The views of a scene show one set of named points, each view turned or mirrored, and shifted as a whole, with a little noise and some points left out.

Scene 1
View 1
Q735: [ 20  -2  49  -3  20  65 -19  19  -7  44   6]
Q577: [ 23  32 -27 -10  63  40   3 -31  33  47 -24]
Q649: [ -6  36  -2   0  35  -2   5 -17  49  36 -52]
Q676: [  9  35   0 -17  40   6   2 -19  25  55 -27]
Q47: [ 13  30  13 -17  37   6 -17 -14  11  66 -17]
Q429: [  5  14  22   1  26  27  -7   3  29  33 -29]
Q783: [ 14  31 -18  -4  50  34   9 -28  36  40 -34]
Q972: [ 32   5  21  -6  46  61 -21  -3   1  53   3]
Q580: [ -5  35   8 -11  28   1   9 -12  27  47 -35]
Q534: [-12  55  -1 -12  41 -50  -5 -29  45  59 -56]
Q28: [  1  15   6  13  33  35  -1  -6  58   9 -52]
Q617: [  1  31  27 -13  17   9   3  -2   6  54 -21]
Q867: [ 29  22   5 -15  55  43 -14 -19   7  63  -2]
Q954: [ 14  13  25  -3  42  16 -35  -4  28  52 -19]
Q990: [-12  66 -18 -20  44 -63   7 -37  47  66 -64]
Q314: [-13  25  42   1  12 -18 -14   7  41  39 -47]
View 2
Q783: [ -8 -28  28   7  30  52  14  11  54  20 -69]
Q649: [-29  -9  21  -9  17  44 -23 -22  66  49 -91]
Q990: [ -56   -3   43   -1   34   44  -23  -29   79   84 -119]
Q867: [  5 -24  45  22  21  -2  17  18  43   3 -52]
Q314: [-23  -8  -5 -19  -6   6 -32 -40  64  36 -61]
Q972: [ 18 -23  27  19   9 -15  14  18  37 -11 -31]
Q676: [-12  -9  32   9  24  21  -6  -4  56  34 -76]
Q617: [  0   2  16   4   5   4 -21 -10  39  22 -73]
Q954: [-10 -22  24   3   9  -8   3  -8  61  20 -42]
Q429: [  4 -23   5  -7  -1  16  -7  -9  50  12 -47]
Q28: [-18 -39   8 -16  11  38   4 -19  79  31 -46]
Q577: [  9 -34  27  13  27  34  21  23  47   2 -48]
Q47: [-14  -6  40  14  16  -8  -4  -3  53  27 -69]
Q534: [ -48   -8   31   -5   27   33  -23  -30   87   67 -100]
Q580: [-11  -9  22  -1  12  27 -15 -12  52  31 -76]
View 3
Q990: [ 23  -3 -25 -91   8 -86  53  50  11 -66  32]
Q617: [ 11  29  20 -39 -24 -56  17  27   6   1  10]
Q954: [  7  12  -2  -3 -13 -38  19  27 -19 -13   9]
Q649: [ 15  13  -9 -78  -3 -72  39  33  -8 -26  32]
Q28: [  7  23 -16 -49  -7 -46  31  21 -61  15  38]
Q534: [ 19  -1 -16 -76  12 -73  43  44   1 -58  29]
Q735: [  2  37  30  19 -45 -24  -6  13 -10  33  -9]
Q783: [  9  21 -45 -42 -35 -68  38  24 -24   2  19]
Q580: [ 11  22  -1 -51 -14 -63  28  31  -4 -12  20]
Q47: [ 10  13  -6 -23 -25 -54  23  32  10 -20   2]
Q972: [  5  25  -9  15 -50 -34  10  19 -13  21  -5]
Q314: [ 10  18  34 -52  14 -44  18  30 -20 -19  28]
Q429: [  9  25   4 -26 -17 -39  21  22 -28  10  17]
Q577: [  6  25 -44 -15 -50 -51  30  16 -28  22   7]
View 4
Q676: [ 25 -45   4 -13   4  25  22 -10  13 -34   4]
Q867: [  8 -55  11 -47   2  41  -8 -26  11  -1  15]
Q972: [  8 -43  20 -47 -13  27  -5 -20   7   5  18]
Q47: [ 23 -39   5 -27 -14  19  18 -18   1 -22  14]
Q649: [ 38 -34   7  14   3  12  37   8  14 -61  -9]
Q28: [ 17 -16  51  -9  25  15   8  25  45 -35 -16]
Q534: [ 46 -44  10  15 -20  17  57  -4   0 -78   4]
Q577: [  5 -54  25 -35  27  45 -11  -2  33 -15  -1]
Q617: [ 19 -22  -6 -11  -7  -2  13  -7   1 -14   0]
Q429: [ 13 -17  31 -17   9   6   3   4  29 -12  -2]
Q954: [ 15 -26  37 -33 -20  17   9  -9  15 -14  18]
Q580: [ 28 -32   4  -4   4   8  21  -1  12 -35  -2]
Q783: [ 24 -38  12  -6  18  21  15   7  23 -40 -11]
Q735: [ -9  -6  20 -54  -3  -5 -27 -11  11  40   7]
Q314: [ 29   3  25   0 -17 -18  29   9  16 -35  -3]
View 5
Q676: [ 29  18 -16 -34 -39 -43  -7   1  31   1 -15]
Q577: [ -3  -9 -21 -23 -19 -18  -2 -40  42 -14   2]
Q580: [ 39  18 -20 -29 -30 -36 -19   7  34  13 -12]
Q867: [-14 -10  -9 -30 -29 -39  -7 -38  17  -2 -14]
Q429: [ 22   1 -14 -13   2 -21  -4 -14  37  23 -18]
Q972: [-18 -18  -5 -17 -11 -32  -9 -52  20  18 -17]
Q314: [ 52  21 -19 -11  -3 -34  -3  26  33  45 -36]
Q990: [ 71  40 -36 -51 -58 -59   4  62  36 -18 -16]
Q649: [ 58  28 -27 -33 -33 -39  -4  34  42   3 -15]
Q735: [-11 -13   8  -6   6 -32 -25 -57  17  57 -28]
Q954: [  4  -3 -15 -12  -9 -41   7  -3  19  16 -34]
Q617: [ 31  17  -5 -26 -21 -42 -26  -9  26  33 -20]
Q534: [ 63  32 -32 -40 -45 -56   6  53  33  -2 -27]
Q783: [ 23   3 -27 -35 -31 -27  -3 -11  48 -21   8]
Q47: [ 15   9 -15 -34 -33 -51 -11  -4  17  14 -27]

In a view up to two points have been moved. Name them for each view, in the order of its rows, or write -.
view 1 -> Q577, Q649
view 2 -> Q28
view 3 -> -
view 4 -> Q972, Q783
view 5 -> -
